A landscape with many valleys, sampled at points; each row gives a point and its height.
From any point a ball takes the steepest step (drop divided by distance) to one of its 2 nearest points. It stops when none of these is lower. Distance is the straight distance between rows; heights are no part of it.
Rumeb: [ 30  -6 -33 -10  10   6  56   6  11   5  58  10 -27  34 -35  18 -23  30
  -7  37  -4  17  -8  57 -42  23 -38  13  41  10 -14 -33 -37   9 -38  -6
  -6 -23  11  18  15 -17  18 -24  13  16]  (h 63.6)
lov: [-10  34 -10 -25 -36  37 -29 -13  -8   4 -10  25  67 -29  -3  20  49 -37
  41 -47   9  54  12   8  22 -27  41 -37 -23  16 -16  26  39  19   0   7
  25   1 -22  23  16 -11  22  22 -31  24]  (h 13.5)
guti: [ 21  -1 -18 -24  25   4  39  -6   8  25  37  19  -6  36  -8 -16 -50  35
  -7  39  11   8 -10   7 -40  35   6   0  29   0 -35 -26 -50   5 -12 -14
 -20 -20  19   6  34  15  26 -36  -8  20]  (h 37.8)
fune: [  0  -6  -2 -61  27  25  14   8  18   7  13   4 -39  43 -60 -14 -59  16
  -8  42  51 -14  -1  36 -20  -8 -23   6  46  -6 -53 -26 -29  -2  -4 -33
 -28   1 -14  19  42  37 -18 -16  -6  31]  (h 73.8)
Vig: [-29   1   0  32 -17 -16  39  -3  12  -4 -10  -1  12 -40  35  43  18   8
 -24 -38 -42 -33   1 -61 -22 -16   8  -2 -18 -37  35  19 -12  -4 -11  -7
  10  19  24 -14 -49 -23 -24  -9  31 -31]  (h 34.3)
givo: [ -1  35  -9 -10  17   9  45  10 -13  15  16  13 -10  37  10 -43 -36   9
 -11  27  -9  10 -18  15 -15  46  -3  35  -6   1  -3  -7 -14  -6 -38 -12
   4 -36  30 -27  21 -20  16 -27   7  16]  (h 37.7)
verus: [-12 -20  10 -24  30 -15   9   8  -2  -4   5 -14 -47  21 -14 -40 -54  29
  -7  46  22  -9  38  21 -16 -14  10   2  20  -6 -30 -11 -28  -8  26 -55
 -23 -13   9  -6  42  43   7   0   1  26]  (h 69.9)
rez: [  5 -30  13  11 -17   6   8  -7  34  -9  -5   7 -29  -6  12  42  16   5
  -8  14 -30 -24   8  -9  -4  -5   3 -22  26   0  35  25 -14  -6  17  19
 -19  27  22  16 -44   1 -15   0  12  -9]  (h 37.2)
pid: [-24  -4  -4  -9 -14  14 -10 -35 -34 -13 -32  16  45 -12  35  13  13 -38
  18 -25 -30  14 -10  -6  18 -74  43 -31 -25  -3  14  16  39   0   2  25
  17  15  -4   5 -19  30   8 -46  -6  20]  (h 50.8)
sug: [ 35   3   8  14  -7  -4 -32 -16  18 -24  -3   9  15 -29 -38  10  37 -15
   5 -17  16  26   0  19  29  10  -7  -2   5  46  17   8  21  14   0  32
   7 -11 -24  12  -2 -22   5  27 -10  -1]  (h 13.7)
Tete: [-13  27   0 -20  19  32  12  23   0  31 -11   9  -9  23  33 -39 -30   0
   6  -7 -32  -1 -39 -22   1  53   7  10  -4  -3  -8 -19 -13  -1 -17   7
 -10  -8  20 -22  -7   4   3  -7  -3  -5]  (h 44.2)
dak: [  1  41  26 -19  22  34  -7  10 -15   0 -14   4  -5  31  -2 -62 -28 -15
   1  -5 -17  14 -12  14  15  23  -7  15 -17  19  -9   1  20   8 -17   4
   0 -11  -1 -56  11  11  18   3 -18   8]  (h 60.4)
nufu: [ -9  23  18 -11  14  27  -9 -30 -17 -41  10 -20 -31  15 -47 -26  22 -26
 -17 -15  31  41  32  55  14 -30  -8   5  23  58  14  15  29  30   0 -13
  28 -31 -41 -23  58 -36   4  21 -19  24]  (h 15.6)
Gapo: [ -4 -16  12 -41  24   1   4   5   8   6   7  -2 -41  39 -38 -28 -64  14
  -9  45  45 -15  15  25 -18  -6 -13   0  24  -4 -44 -14 -32 -14  15 -42
 -36   0 -14  10  45  53  -2  -1  -8  23]  (h 72.1)
vobip: [-25 -19 -17  50  -7 -29  16   5 -24  -4  -6 -43  12 -32  14 -27 -10  43
 -19   9   7 -14  23 -27 -10  16   6  32 -22 -46   1 -14  -4  -1 -21 -66
  19 -12  48 -41  10 -26   0 -10  38  -7]  (h 24.6)
Goson: [  8 -34  24 -12   0  12 -22 -14  30 -12 -17   0 -15 -13 -31  42  10 -22
  10  15   5 -10  28  -6  23 -22  -1 -24  23   7  18  16   0  -1  26  33
 -13  25 -13  35  -7  19 -18   8  -9  10]  (h 52.6)
tir: [ -1  26  -6  46  25 -40   2  18 -43 -14  -7 -12 -18  23  10 -41   4   8
  -9  -3  18   8  -5  14  15  -3 -34  42 -23   3  27  14  18   4 -36  -5
  24 -33   3 -26   2 -46   8   4  16   2]  (h 38.5)
feg: [  8 -35  -9 -13 -13  11  32  16  20  39  31   2 -24   2  39  20 -13  34
   2  11 -15 -26 -15 -24 -36  28  14 -13  27 -22 -14 -25 -57 -12  28 -13
 -23  13  31  15  -7  14   9   4  -8 -12]  (h 48.0)
Silep: [ 11  -9 -10 -55  20  42   4  12  35  -7  17  11 -31  39 -74   6 -40  19
 -21  34  41 -20 -17  39   0   3 -45  12  49   7 -44 -34 -16   9  -2 -13
 -30  18 -18  20  30  18 -29  -4  -4  22]  (h 75.5)
Tul: [ -7  40 -34  -6 -29  25 -19 -10 -15   6  -9  32  78 -27   7  21  49 -32
  45 -65   0  61  -2  -7  37 -12  28 -10 -52   1  -7  25  35  16 -25  15
  42 -15 -23  25  -1  -9  20   7 -17  10]  (h 18.2)
pavar: [-38   5  -5  38 -13 -25  21  16   0  -6 -13   4  13 -24  35  21  25 -13
 -20 -40 -33 -20 -16 -52 -16  -7 -13  22 -22 -36  38   5   8  -5 -22  -3
  30  15  13 -15 -61 -27 -41   8  20 -38]  (h 31.4)
rukag: [ 24   8  -7  46  -2 -44 -12  10 -16   0 -15  -9   7 -16  -9 -14   3  19
 -13 -13  -3   3  -6  -8  12  21 -16  31 -27   3  21   9   6  -5 -23  -7
  19 -14   0 -31 -30 -18   2   4  26 -18]  (h 7.7)
Lor: [  4 -29   6 -47  17  33 -26  18  35  -5  -4   2 -40  26 -33  19 -19  -8
  -7  27  26 -27  -7  13   5  -1 -36 -19  50  -4 -30 -22 -21  -7  10  11
 -39  27 -13  35  19  48 -34  16 -26   9]  (h 78.3)
vite: [ 16 -12 -33  31  -5 -30  40  15 -18   8  47 -11 -38  26   0  10   1  36
 -19  29   4   8   8  59 -34   6 -44   7  21  -6   0 -17 -30 -14 -39 -17
  -1 -35  22   0   4 -46  10   0  22   0]  (h 56.7)
Gofe: [-19   9 -16  36 -13 -46   9  40  -1   4 -17  12  19  -4  38  10  25 -18
  -7 -36 -16 -16 -34 -30  -5   4 -27  32 -32 -20  26  -7   7   5 -30  10
  27  13  -1  -5 -58 -43 -38  30  14 -39]  (h 27.8)
madap: [ 30 -37  21  15  -2 -19 -11 -19  26   2   0 -22  -1 -11 -64  35  -1  32
   8  20   0 -18  51  -4  11  -5   2 -10  -2   2  -8   3 -22   8  26  -3
 -17  22 -11  21 -19  19  -1  -3  16   2]  (h 57.3)
div: [-49 -25   7   4 -13 -11  23  -6   3   3   6  -1  -7 -19  67  20 -10  20
 -24   4 -27 -54  -4 -53 -25 -23  38  -8   1 -30  19   7 -31 -24  49 -23
 -21  21  26   6 -32  11  -5 -29   6 -10]  (h 41.3)
bik: [-13  -9  -5  34  -7 -19  28  -1 -25  24  11 -30   3 -15  32 -35 -19  50
 -13  18  -1 -15  -3 -10 -19  40   4  43 -18 -45  -5 -28  -5  -6 -21 -48
  24 -16  51 -37  11 -31   0  -8  29  -8]  (h 28.8)
kavat: [-18 -12   5   7  -9 -23  21 -43   4 -20 -15  -4  11 -31  25  47  10   0
  -6  -6 -34 -18  12 -47  -6 -50  32 -26  -6  -3  32  48  -4  -3  29  20
  11  37   1  11 -43   7  -4 -46  34  -4]  (h 43.0)
vorep: [ 20  17  -5 -40  21  23  29   6  12  13  25  19 -28  34 -29 -24 -55  28
  -8  40   5  10  -7  25 -29  31  -9   2  31   9 -25 -14 -35  -3 -13  -8
 -14 -17  11  -4  40  13  22 -15  -5  25]  (h 33.1)
Dide: [ -7 -35  17   3  21 -29  -3   9  -7  -7   7 -13 -19   2  -9 -34 -52  40
  -1  47  18 -15  43   5 -11  -3  20   4  -3 -16 -26  -6 -28 -12  46 -51
 -34  -8   5   4  31  50   9   1  -3  14]  (h 67.7)
Nufo: [ 33 -45 -22   0 -25  -4  45 -10 -16  25  49 -19   5  -9  27  -3 -26  55
 -18  31   0  -5   1  19 -53  34   1   2   7 -38 -26 -50 -38   0   3 -40
   4 -18  38 -17  15 -14  16 -10  12 -25]  (h 51.4)
gege: [ 18  21 -14   5   9  11  -1   2  25 -45  29  13 -11  14 -17 -14  31 -33
  -1 -10  25   9 -20  56   3  32 -37  10   0  53  11  -9  37  24  -8  46
 -22 -18 -38   1  18 -43   5  32 -19 -10]  (h 29.9)
Tuk: [ -5   5  22 -29  17  29  -7 -26  -9 -38   2 -14 -45  26 -52 -29  -4 -18
 -17   1  23  21  30  49   9 -28 -16   3  32  47   5  17  16  20   4 -20
  22 -26 -19 -22  50  -9  -4  13 -10  21]  (h 19.0)
rigel: [ 32   7 -22  23   1 -19   6  31  18 -23  18  15 -14  15  16   1  21 -14
   5  -5  12  -7 -51  28  -1  27 -39  24   0  31  25  -3  24  10 -15  41
 -23 -20 -16  11 -17 -53   8  33   8 -24]  (h 23.8)
pati: [ 24  15 -18  24  18 -24   1  20  11 -40  19  17  -4  17   6 -20  30 -26
   2  -4  40   0 -42  44   3  24 -39  16 -21  46  19 -10  43  18 -14  49
 -29 -24 -41   9   0 -57  12  39  -8 -16]  (h 26.9)
muto: [ 34 -11 -28 -19   8  -3  59 -10  -4  34  48   4  -1  23   4  -9 -32  42
 -15  30  -2  19  -9  11 -49  38  11   5  27 -10 -24 -42 -50  14 -21 -12
   5 -24  33   3  25   0  22 -36   4   3]  (h 42.7)
gukid: [ -7  25 -17 -20  -1   5 -24 -23 -25  15 -26  14  58 -28   0  24  17 -27
  43 -39 -23  35  11 -54  36  -6  39  -5 -51  -3 -22  25  30   9   2  14
  31  -6 -18   5  -9  12  21 -25   9   2]  (h 29.2)
bazu: [-29  12   9   6   8  17   5  22  -3  28 -34  -6   0  -3  40 -35  -8  -3
   7 -18 -46 -15 -31 -37   7  31  10   9 -18 -18   8 -18  -3  -7  -6  -3
  -1   4  23 -27 -22   9  -8   0   8 -11]  (h 46.9)
fuv: [  5 -37  17   4   7 -46 -12   7   3   6  14 -15   8 -13  -7 -17 -50  49
   8  34   1 -25  30 -20  -7  10  31   1 -12 -12 -26 -16 -30  -9  66 -41
 -42   2   3  12  12  45  14   5  -1   5]  (h 65.1)
ran: [ 29  13  -5  22  -9 -19 -18  -6   7 -12  -8   8  18 -29 -12  10  35 -21
   8 -38  -8  18 -16  -5  25  11   0   5 -15  27  29  14  22  13  -7  34
  18  -6 -14   4 -28 -19   2  24  -1 -14]  (h 18.1)
vut: [ -2 -11  17 -15 -17  19 -18 -34  25 -18 -20   7   8 -29 -21  51  33 -33
  11   4   6   8  32   4  29 -27  16 -35  15  11  19  27  18   5  24  43
   3  31 -17  53   3   4  -2  10 -17  16]  (h 50.6)
lofu: [  1  27   1 -29 -11  10 -23 -25 -15  17 -12  16  46 -30  -1  46  10 -29
  51 -18  -7  29  23 -43  33 -20  42 -29 -34   2 -26  40  15   6  16  19
  17   3 -32  25  11  12  32 -18   0  13]  (h 24.9)
tenes: [  3  30   5 -48  17  57 -15  11  41 -33  15  27 -23  33 -16 -19   4 -27
   1  -2  15   1 -25  36  -8  25 -26 -28  41  29  -6  -9  10  15   2  39
 -21  12 -21  -1  29 -17  -4  11 -28  -3]  (h 36.2)
baver: [ 32 -48  -6  12 -31 -14  38  -1  -3  23  41 -22  -5  -4   4   7 -25  60
  -6  21 -10 -12  19  18 -36  27   4  -4   2 -28 -23 -25 -39  -2  17 -54
 -14  -8  28  -9  -5   3   8  -2  19 -20]  (h 55.0)
mizi: [  2   0  12 -37  25  27   4  17  27  25  -2  19 -37  28  15  -7 -24   6
   2  14  -7 -11 -18  -2 -10  28   9 -17  33   5 -24  -3 -27 -13  14  13
 -28   7   5   3   8  23  14   2 -13  -4]  (h 42.3)
Los: [  2   5  42 -38 -17  13 -49 -28  10  -3 -20 -15  19 -10 -30  36  11 -55
  22   8  32   7  30  -8  22 -38   7 -24   3   1 -20  10  29   0  32   9
  -8  30 -36  34  46  30 -17  21 -45  27]  (h 11.6)
neku: [ -2 -32 -14 -38  11   9  10  26  34  27   8   1 -31  35  -9  16 -46  17
  10  36  34 -20  -5  -8 -26  13 -23  -4  41 -26 -44 -31 -60 -12  18 -19
 -47  19  -6  43  24  61  -6   9 -26   4]  (h 49.7)
ribe: [ -3 -29   7   9   6 -20  -1  17   0  17  13 -18   7 -20  18 -13 -30  50
   0  22 -14 -33  11 -29  -4  30  33   2 -17 -25 -17 -23 -27  -6  52 -40
 -29   1  29 -12  -1  24  13  -4   3  -6]  (h 62.2)
bozi: [-20  -8   1 -10  -5  30   7   7   0   1 -18  15 -34  12  56   3 -14  -2
 -17   7 -31 -16 -29  -3  -8 -15  14 -16  23   1  20  17  -2 -22   7   8
 -13  16  23   5 -29  16  -1 -17  -4 -12]  (h 40.8)
Lel: [-20 -11  12 -15  -7  27 -24 -19 -12 -21 -26  11 -13   8  44   7   1 -35
 -12  20  -4  -5 -17  18  -2 -52  14 -33  28   6  24  22  20 -25  13  22
 -22  25  -9   8  -5  50  -8 -17 -23   5]  (h 45.2)
boza: [  3  17  34 -41 -38  36 -51 -24   7   6 -11  -1  41  -4 -11  18  31 -50
  21 -14  42  24  18  10  14 -36  23 -43  10  18 -26   2  36   9  27   3
  11  24 -30  18  45   4 -15  36 -49  27]  (h 6.8)
funu: [  2  20 -19  46  17 -38   8  29 -33  -7  12 -11 -46  28  -5 -22   9  12
 -12   6  20  10  -2  26   5 -10 -37  18  -7   4  28  20   3  -9 -46 -14
  13 -40   9 -14  13 -49  16   5  13   4]  (h 41.6)
siza: [ 19 -39  19   1  -1  -9 -16 -30  26   4  -5 -10   3 -21 -61  60  10   0
  19  12  -6 -15  37 -15  25 -14   9 -18  10   3   4  14 -13   7  27  29
  -8  31 -13  39 -23  17 -13   0   4   1]  (h 54.8)
setar: [  9 -12   8  16 -16  -4  10   8  17  -2 -12   4 -18 -15  30  22  23   3
 -12 -24 -36 -11  -9 -21  -4   1   8 -11   7  -2  37  19  -6  -9  -1  17
   4  18  23  -8 -39  -7  -3   0  11 -24]  (h 34.1)
bog: [ 11  20  14 -35  23  22   3  -1   0  -3   4   4 -38  28 -27 -40 -41  14
 -10  24   3   5  -1  36  -7  14   1   6  21  19 -15   5  -7  -4  -2 -15
 -10 -14  -1 -29  24  14  15   3  -1  18]  (h 27.3)
dida: [ -3  12  18 -26   0  -5 -24 -30  -4   5 -21   0  33 -28  -7  54   1 -41
  47  -1   1  14  41 -42  15 -33  32 -32 -13  -9 -17  37   7  -3  32  29
   0  16 -28  38  15  26  19 -17 -13  18]  (h 20.5)
fitam: [  8  27  18 -14 -19  20 -16 -38 -16 -34  10 -18  14  -5 -45 -29  35 -20
 -17 -16  52  48  22  60  15 -28  -3   7   5  70   0  13  38  26   7 -12
  29 -21 -50  -3  52 -39   6  24 -30  32]  (h 17.2)
vuki: [ -2  12 -11   9   4  -7  37   6 -21  25  19 -11  -6  17  17 -50 -32  29
 -14  25 -13  -1 -18   5 -15  48   2  37   1 -25  -1 -19 -12  -6 -35 -28
  15 -28  40 -27  22 -29   4 -14  21   3]  (h 33.7)
tid: [-33   2  -1 -12   1  39 -11   5 -10  -8 -29  18 -16  21  64 -20 -11 -30
 -16   8 -14  -8 -33  14   5 -31  13 -32  17   6  16  21  21 -22   3  25
 -17  25   7  -7 -10  37  -1 -23 -20  -5]  (h 43.2)
zan: [ 19  26   4   3 -14  16 -36 -24   9 -15 -12   8  41 -33 -32  14  43 -29
  19 -22  18  41   5  18  28   1  14 -10 -12  47   0  11  34  14   3  26
  17  -9 -34  16  13 -19  19  27 -28  14]  (h 9.3)
Lova: [-53   3  -5   3   3  22 -19 -20 -34   2 -47   7  41  -9  42  -6   7 -35
  18 -33 -52  -6 -18 -24  23 -65  33 -18 -27 -17  22  -7  35  -1  -6  11
  28  12  -5 -14 -27  34  -9 -42   3  12]  (h 53.0)
guda: [  1  -3  29 -35  -2  -8 -42 -31   4   4 -19 -10  19 -15 -29  53   0 -44
  39   5  15   3  45 -32  20 -41  18 -23  -5  -4 -24  30  14  -7  37  21
  -5  24 -37  46  32  27  -4   3 -32  22]  (h 16.1)
gesu: [-13  13   3   0 -14  29 -18  -3  -6 -16 -33  15  33  -8  23 -10  46 -38
  19 -47 -19  26 -12  12  23 -31  27 -34 -13  10  18  11  38  16  -7  37
  28  -4  -1  -4 -18   6  -1  13 -30  -1]  (h 53.1)
nad: [-31   8 -13  -8   1 -18  23 -37 -11  -8 -23  -4  30 -33  22  39  26 -16
  -2 -34 -35  -7  11 -59   6 -40  40 -21 -29 -14  14  40   9  -2   3  32
  38  19  -2  14 -42  -8  -3 -51  45 -13]  (h 46.0)
Zotab: [ -3   9 -11  30 -21 -32  25  47  -1  26  -3   7  15   0  36   4   9   4
 -17 -11  -9 -30 -41 -22 -24  32 -31  41 -24 -32  11 -20  -4   1 -35   0
  12   5  13 -16 -41 -53 -30  33  15 -37]  (h 23.4)
nipur: [ 16  28   8 -15 -29  25 -24 -37   1 -20   2  -1  41 -29 -42  -6  47 -19
   4 -22  43  49   8  44  23  -6   2  -1  -4  58 -10  -4  47  20  13  14
  21 -16 -48   5  36 -30   9  34 -38  31]  (h 13.6)
silek: [-20  15 -14  61   4 -58 -14  24 -32   7 -21   2  29 -10   8 -21   6   9
 -20  -6  27  -4 -14 -21  13  -5 -40  60 -34 -28   9   1  16   2 -33 -16
  46   5  -6 -23 -30 -29 -21   2  54 -13]  (h 32.3)
dom: [ -9 -20   0 -24  13   8  -8  22  23  21   3   4 -45  21  12   5 -35   9
   0  28  14 -19   3 -14 -20  19   4 -13  32 -15 -25 -10 -46 -23  31 -11
 -44  18   4  20  13  52  -3   7 -20  -1]  (h 46.2)
marev: [ -3  -4  -7 -58  31  48  -7  16  43 -15  15  15 -36  39 -48  12 -23  -3
  -8  16  42 -18 -20  24   3   7 -47  -1  60   3 -33 -28 -16  14  -4  13
 -32  26 -12  20  31  18 -28   8 -15  14]  (h 76.8)
neniz: [ 29   4  -4  13  -9  -6  13  25  13 -18  10  13 -26   6  17   3  25  -9
   0 -15 -21  -8 -34  14   5  33 -20  10   6  10  22   6   7  -2 -21  32
  -6  -6   3   0 -25 -27   0  27  -2 -25]  (h 27.7)
Kodom: [-18  25 -21  55   8 -49 -25   4 -35   5 -27  -5  45 -24  -2 -28   8  -4
  -5 -19  20  18   9 -39  31  -7 -28  57 -43 -14   2   7  22  -1 -36 -23
  56  -2 -10 -21 -24 -15 -19 -16  49 -10]  (h 29.1)
finir: [-12  -3  27 -23 -10  29 -38 -25  -4 -14 -25   9   2  -5  16  14  21 -53
   4   9  12   4   4  14   6 -54  19 -44  21  10  10  21  35 -18  22  25
 -11  30 -11  20   7  42 -10  -2 -41  13]  (h 47.1)
kugim: [ -1  17  -1  43  -5 -28  -3  17  -9  15  -9 -14  20 -28   6  -3   6  21
  -9 -20 -15 -14 -15 -39   4  34 -14  34 -27 -20   7  -2   8  -5 -21 -16
  15  -2  13 -25 -29 -16 -10   5  33 -25]  (h 13.8)
dofu: [ 38 -40   4  32  -9 -31   0 -19  18  -4  25 -27   5 -24 -60  26 -10  54
  -4  12  -3  -4  57   4  -4  -7  -4  -2  -3  -3  -4   4 -29   0   5 -25
  -7  13   3   9 -28   3  12 -11  32  -7]  (h 60.1)
bubog: [ 18 -17  -8  38   7 -26  -6  -6  -8 -16  16 -22 -48   6 -45  -2  10  34
  -5   6   6  12  29  45   0 -15 -30   8  20  14  24   6  -9  -6 -27 -24
   9 -31   3   2  11 -21  11   7  18   4]  (h 49.1)
rofu: [  9  30   0 -32   9  53  -8   5  37 -44  33  12  -7  23 -31 -24  27 -32
 -10 -14  35   3 -16  57  -5  33 -27  -6  27  51  -5 -24  36  29   8  43
 -20  -2 -40 -11  32 -32  -5  16 -23  -2]  (h 33.2)
Fod: [  6  11 -16  22  23  -7   7   6 -21 -22  22 -11 -62  25 -29 -23  -3   5
 -15   9   5  15  11  46   3  -3 -30  14  17  21  28  19   2  -7 -28 -12
   4 -44   7 -13  26 -39  17   5   7   5]  (h 45.3)
Nub: [ -2 -40  17 -13  10 -14 -21  10  27  -2  -1 -19 -26  15 -35  32 -25 -12
   6  31  17 -36  29 -24  -3 -20  -8  -1   8 -28 -11  -7 -31 -27  43  -3
 -48  18  -9  48  11  69 -35  11 -28  -1]  (h 81.4)
Tum: [-23 -49  -1   2 -19   4  30  12  12  25  25  -9 -14  -8  64  28 -16  37
 -11   6 -14 -41   5 -47 -38   2  33 -13   9 -43  -5  -7 -50 -20  51 -25
 -29  14  31   6 -14   9  -4  -8  -4 -15]  (h 44.5)
gudir: [-17  20 -11  62  11 -50  -2  32 -42   2  -9  -8  -1  18  13 -27   4  18
 -19   4  26  -6  -9  -9  13  -9 -35  46 -23 -25  19   7  14   2 -43 -18
  33 -17   8 -16 -12 -48 -10   4  37  -5]  (h 35.4)
muzot: [ -4  19  -5  11 -16  29 -13   2  -6 -17 -15   8  54   2   7 -22  58 -49
  19 -56  -2  33 -16  31  15 -18  17 -26 -23  22   3  -3  48  24  -7  43
  21 -12 -12   0   5 -10   0  32 -46   4]  (h 54.9)
zuzov: [  9 -30  24 -28  15   5 -36  14  30   4  -9  -9 -38  15 -45  15 -21  -4
  -2  25  26 -26  15   0   6 -14 -17   0  15  -8 -18  -6 -18 -18  33 -13
 -41  17 -20  30  11  59 -30  19 -20   7]  (h 79.9)
beb: [ 11  31  20 -27  13  37 -17   0  -8 -10 -16  13   6  20   1 -45   4 -30
  10 -25  -5  18 -18  17  13  17  -4  -8 -15  30  -9  -4  29  16   1  17
  -3 -11 -19 -50  12   7   5  21 -32  -3]  (h 58.6)
rizug: [-26 -17   5  -3  -5  12  24   9   9  12 -10   6 -31  -3  66  14  -7  11
 -20   8 -32 -35 -18 -27 -20  -9  27 -12  16 -13  28  17 -21 -28  21  -8
 -16  17  31  -2 -35  11   0 -19   1 -10]  (h 38.3)
Somu: [  2 -39  31  10  13 -42 -24   4  17   2  -1 -15   0   6 -41  12 -31   3
  15  27   9 -28  39 -24  -4 -13  14   6  -4 -23 -27  -6 -31 -26  56 -20
 -50  15 -23  40  10  61 -18   2 -23  -1]  (h 83.1)
pef: [-10 -26  22  10 -10  -9   9 -26  13 -21  -1  -3 -17 -15  24  43   8  -4
 -12  22 -23 -31  17 -20 -11 -46  23 -21  17  -2  36  37 -18 -17  29  11
 -13  40  11  19 -44  29  -8 -27  17  -1]  (h 40.1)
meda: [ 28 -37   6  24 -18 -24   7   1  10  18  22 -17  -7 -14 -24  14 -19  57
  -9  13  -9 -19  24   9 -18  22   6  -4  -4 -14  -4 -12 -28  -4  22 -33
 -20   7  21  -7 -21   4  15  -1  29 -13]  (h 58.1)
lege: [-21  14 -12  15 -13 -13 -11  -3 -14   0 -32   9  46 -26  10  14  35 -38
  18 -60 -34  23  -9 -41  29 -17  11  -2 -42  -9  14  16  33   8 -17  23
  44  -4  -2   4 -40   4 -10 -16  12 -12]  (h 26.5)
suma: [  7   0  -1  21 -15 -13  24  27  11   7  -2   8 -16 -10  32  15  26   2
  -3 -16 -32 -15 -34 -14 -19  19 -13   2   2  -5  28   8  -3  -6 -16  16
  -2   5  25 -10 -43 -23 -13  20   6 -34]  (h 31.3)
ditil: [ 18 -19 -25  45  -8 -44  15  12 -26   4  33 -28 -40   0 -15  13   7  44
 -15   9   5   5  33  35  -9 -18 -42   1  15 -12  22  -2 -16 -12 -28 -32
   1 -24  22   1  -8 -45   8   7  26  -1]  (h 52.9)
Suv: [ 12  32  13  -3  -2  25 -16  -5  -2 -27 -12   5  21  10  -5 -41  37 -41
   7 -36   4  25 -16  34  15  16   2 -10 -18  37   3  -3  45  20  -4  38
   3 -18 -22 -32  10 -16   7  30 -40   0]  (h 56.8)
zib: [-29  16 -17  49  14 -32 -13   0 -24  10 -25 -24  48 -38   2 -27   1  11
  -4 -15   0  -5  18 -51  17  15  -6  52 -44 -23   0  -2  14   5 -29 -42
  44   1   9 -39 -15   2 -11 -27  58  -8]  (h 25.0)
vopum: [ 12  15  23 -26  22  23 -18 -12  -6 -22  -5  -3 -45  29 -39 -38 -16  -2
 -18  13  15   8  20  41   4  -9  -9   2  17  37  -8  10  14   6   0 -17
   8 -16 -12 -34  37   9   5   0  -4  22]  (h 22.7)
Dok: [ 23 -13 -28   2  -2 -10  62  -5 -26  24  56 -19   1  14  28 -15 -24  47
 -21  24   6   2   0  17 -48  38   0  12  15 -37 -17 -36 -39   4 -27 -34
  22 -34  45  -8  28 -26  17 -27  16  -9]  (h 47.5)
liro: [-22  10  12   4  11  15 -23  14  -4   9 -46  -2  14  -1  34 -27  14 -22
  19 -32 -42  -2 -18 -29  28  -9  18 -11 -22  -9  10  -7  21  -2   0  11
  10   5  10 -27 -27  23  -2  -2  -7  -8]  (h 49.4)
kezef: [-36  22 -27  -6  -8  15 -15 -21 -23   6 -20  16  60 -26  16  24  29 -40
  43 -65 -36  31  -1 -47  35 -25  28 -10 -50 -13 -10  13  33  20 -20  22
  52  -4 -13  11 -18   7  -1 -33  12  -2]  (h 30.1)
Gav: [ 38  -6  -3  44 -16 -46  -1  11  -2  -5  13  -3  -6 -14 -17  15  11  26
 -18  -2   1   6   0   9   4  17 -26  22 -14  12  18   7  -3  -5 -32   5
  -9  -7   6 -13 -33 -32   5  17  29 -21]  (h 14.0)
naku: [ 39   2 -20  40  -6 -48  -1  28  -2 -10  29  11  -6   6   0   4  11   9
  -5  10  14  -3 -28  21   2  12 -47  32 -11  25  22  -6  19  -4 -17  25
 -10 -13 -19   1 -28 -55   1  30  15 -18]  (h 19.9)
dusip: [-29  -7  16  11  -1 -10   0  18   1  26  -5 -19  14 -27  38 -11 -21  36
   1   2 -22 -36  -2 -55   0  32  35   4 -24 -24  -8 -22 -25  -6  42 -27
 -17   3  26 -22 -17  16   5 -10   5  -9]  (h 64.4)
sabot: [ 33 -29 -24 -14  -3  13  49   6  12  47  40   5  -7  10  22   7 -20  48
  -3  24 -15  -4 -15   3 -43  44   7 -14  25 -13 -33 -41 -63   3   2  -6
  -6   4  25  10  14   6   7  -8  -6 -13]  (h 47.9)
bugel: [  1  24  18 -33 -34  31 -40 -21  -3   9 -21  13  55 -15  -5  21  28 -38
  40 -29  13  34  13 -10  25 -40  34 -45 -19   9 -27  18  40  12  12   1
  15  13 -24   5  35  11  15  22 -46  25]  (h 9.2)
Dapeb: [ 13  16 -18  24  -6 -30 -25  -3 -13  -6 -14  12  47 -26   3  12  36 -19
  19 -47  -7  33  -8 -30  33  -1   0  12 -41   9  19  13  25  12 -23  31
  37  -6 -13   1 -33 -14   0  11  11 -21]  (h 22.5)
luziv: [ -7  15  -5  38 -14 -34  20  30 -15  31  -5 -12  21 -18  24 -16  -7  16
  -9  -2  -4 -22 -32 -24 -12  45 -22  46 -27 -39   2 -28  -3   2 -36 -23
  11   0  18 -31 -21 -31 -20  14  30 -24]  (h 18.9)
sudo: [ 21   2 -32  13  21 -13  48  16 -13   1  52   4 -39  36 -20   0  -7  29
  -7  24   4  16  -3  56 -43  13 -32  23  27  -1   9  -9 -33  -6 -40  -6
  -4 -42  15   6  28 -36  22 -16  21   7]  (h 60.0)
Rizi: [-29   1 -11  45   0 -29   0   0 -23   9 -11 -36  39 -49  10 -34 -10  30
  -9   1   0 -17  14 -49   2  29   6  43 -32 -35   1 -18   6   5  -7 -60
  20   3  31 -43 -11 -17 -12 -14  48  -7]  (h 20.6)
Ven: [-14   0  21  -7   4  30 -25  -2  -9   0 -32   9   8   0  28 -11  21 -37
  18 -31 -26  14  -5  -1  21 -26  24 -34  -7   9  13   9  28  -4   5  26
   7   3   4 -11 -10  25   6   6 -27  -4]  (h 51.5)
Kupa: [  0  13  12 -43  13  47  -5  15  27  -1   1  24 -38  33  -4  -6 -10 -17
  -3  12   3   1 -27  20  -5  22 -17 -26  49  22  -9   2 -11  -2   3  27
 -26  19  -4  -2  13   9   3   3 -23  -2]  (h 39.0)
Susen: [-12  -5  19 -21 -17  37 -33 -30  23 -16 -21   7  16 -22  -5  33  40 -42
  -1   9  22   9  17  26  20 -41  14 -48  23  17  17  11  30   5  20  40
   9  23 -11  37  15  10 -19  15 -30  23]  (h 49.0)
rezo: [ -6  40  -6 -29  21  25  29  14  -8  26   9  15   7  38  23 -53 -40  15
  -4  22 -19  11 -30  -9 -11  63  14  30  -4  -2 -18 -19 -20   1 -29  -2
 -10 -18  16 -23  11  -2  19 -25   3  13]  (h 41.0)
gofi: [-28   9 -13 -12  -8  -4  11 -48 -28 -17 -34  12  45 -23  31  31  10 -24
   8 -16 -34   6  -5 -32  16 -65  40 -28 -30  -6  20  32  23  -5  16  27
  25  19 -10  14 -29  24   8 -58  27  14]  (h 48.7)

Two balls start at each pair of points below. Name the first point that both come to, or write never.
pavar, suma | rukag
sabot, Nufo | muto
dom, rez | rigel
gofi, Vig | rukag

Where does a ball stop that starts at each point below?
Tete | Rizi
madap | rizug
beb | Rizi
meda | nufu
pid | rukag
sudo | Rizi
Nub | ribe
